Each row is a point on a landscape with many valleys, with its height.
From any point a ball rolls to the lowest of the 6 points nearest to it. It stops when none of these is lower. Distance is the straight distance between rows; heights are no part of it.
Sofif: [ 15  13 -13  30  17  -9  -1  -4 -23  28  25 -30 -12 -28  45 -18]  height 440
Suvor: [-13   9 -23 -44 -11  -6 -26 -17  31   6 -22 -21  47  11 -29  14]  height 455
dalo: [-12  -6  11  -3 -24   3   8  20  20 -15 -30  27  -2  13 -32   6]  height 442
Tisa: [ -5  -7   4  32 -19   9  -3  18   6   0  -2   6 -27   5   1 -12]  height 668
Vot: [ -8  25 -20 -36 -20 -11 -21 -36  26  15 -18 -36  63   3 -26  18]  height 519
morav: [  4  15  13  -3  19 -12  -7   6   3  -2  46  13 -30  -8  23 -13]  height 555
Zat: [ -3 -11  16  -2 -23   3  18   5  11 -23 -28  33  -7  14 -24   4]  height 399
fune: [-18 -10  -5   6 -23   8  -9  21  30  -2 -22  13 -10   5 -15   3]  height 401
fiv: [ -6 -15  16 -17 -19  -8  23 -10  17 -22 -35  30   8  12 -41   6]  height 421
gomat: [-12 -10 -11  14 -17   7 -13  15  20   9  -1  12 -24   1  -2  -2]  height 527
Rari: [  6  12  -1  -6  30   8  39  30 -57   7 -20 -54  34 -23  39  20]  height 531
sesi: [ 14 -30  19  22 -11   6  18 -28  -8 -23  -2  22 -14  14  -8 -10]  height 324
giz: [-20  -6 -25 -29   3 -10 -32  -3  40  -1  -1   8   4   8 -25   6]  height 395
pivof: [ 13  16 -10  23  20   8  25  19 -58  21  -6 -53  19 -24  41  10]  height 462
Vabul: [  5   0  -6  23   9  -5 -12  -6   1  17  32  -4 -31 -12  25 -26]  height 441
Peli: [ -2  -3 -12  25   2  -4 -15  10   8  20  18   3 -32 -10  13 -19]  height 420
punag: [-13  14 -24 -50  -7  -7 -27 -21  28  -4  -7 -11  49  13 -28  17]  height 497
gabag: [ 25 -15  16  27  11  19  23 -17 -60  -1  11  -8   9  -7  27   5]  height 162
natu: [-18  -2 -30 -26  -7  -3 -30   2  37  11 -23  -4  18   9 -29  13]  height 392
suzev: [ 14   5  -7  37   7  10  -2   7 -26  26  15 -26 -14 -22  33 -17]  height 416
nozun: [ 18  17 -12  17  25  -7   8  -4 -38  27  20 -45   5 -32  46 -26]  height 449
lan: [-11  11 -24 -35 -28  -1 -10 -15  27  17 -35 -26  55   2 -33  23]  height 503
sosu: [-14   7   1 -23 -31   5  20  10  20  -1 -50   8  29  13 -42  21]  height 438
Kenu: [ 13  16   4  14  22  14  34  18 -69  13  -3 -43  29 -25  40  13]  height 446
fubiv: [ 22  21   2   7  35 -22   1 -13 -26  21  39 -31  -7 -26  46 -27]  height 476
rapom: [ 10  35  27   0  23 -12   3  13  -9   2  46   5 -29  -3  33 -16]  height 546
Tezef: [ 10 -20  25  23 -19   9  10  -4 -10 -20  -5  24 -17  17  -5  -3]  height 388
Fezu: [ 24   7  11  29   1  21  22   9 -58  18   5 -30   4 -12  35   6]  height 258
begas: [-15   6 -14 -53  10  -7 -31  -7  26  -7  -2  -1  35  14 -24  19]  height 543
Gufa: [-19  -1   0 -14 -28   3   2  21  23  -7 -42  18  14  16 -35  17]  height 424
numu: [  8 -37  11   6 -14  -7  14 -34   9 -26 -20  27 -10  10 -20 -10]  height 244
zot: [ 21 -34   9  29   1   2  11 -40  -7 -21  -7  19  -7   5  -5 -13]  height 349
gizin: [  1 -17  24  14 -19   2  15   2   6 -25 -20  28 -11  15 -13   1]  height 396
tuma: [-17  -2 -17 -19 -25   1  -6  15  32   4 -40   1  11  15 -36  16]  height 391
lalak: [ -8   4  -3  -8  19 -10 -18  -7  18  -3  35  16 -27  -2   2  -9]  height 345
vop: [ 21   8   9  11  23  19  33  11 -67   8   5 -34  26 -20  38  17]  height 411
Rep: [ -7  16   7 -22  24 -12 -15   9  13 -10  33  27 -23   5   1   5]  height 385
Mezi: [-17 -12 -15 -19  16  -7 -26   0  23  -3  15  18 -22   4  -9  -4]  height 233
Suk: [-21 -11 -27  -4 -12   0 -23  13  37   5 -17   6  -8   7 -21   7]  height 357
Kagi: [  1  -6   1  38  -8  14  -1  18 -15  11   9  -8 -29  -5  17 -16]  height 451
tupek: [ -5  43  25   0  20 -12   3  32  -2   2  40   7 -32  -4  29 -11]  height 514
dosip: [  5 -20  19   4 -18  -2  18  -5   9 -25 -21  33  -8  14 -23   2]  height 346
Kefi: [ 27 -15  20  34   4  20  20 -23 -47  -7  15   5  -3   5  18  -6]  height 236
Kamol: [  6 -43  -3  10 -12 -12  17 -43  16 -17 -22  25  -4   0 -29 -14]  height 295
Pura: [ 11  -5  18  40  -7  24  16   4 -42   0   9  -6  -9  -7  20  -6]  height 320
posol: [ 13  28  21   2  28 -15   5   3 -10   0  48   0 -21 -10  37 -21]  height 536
pilu: [-16   4  -6 -34  17  -6 -24   2  28 -11  25  18 -10   9 -12   6]  height 331
nar: [-12  -3 -26 -39  -3  -3 -31  -7  38   2 -12  -8  29   9 -33  15]  height 428
domo: [-17  14   6 -32  19  -5 -24  10  25 -17  22  24 -10  11 -10   8]  height 328

For each start below, name the point where the ball stops.
Sofif: gabag
Tisa: numu
Zat: numu
nar: Mezi
morav: Mezi
pivof: gabag
nozun: gabag
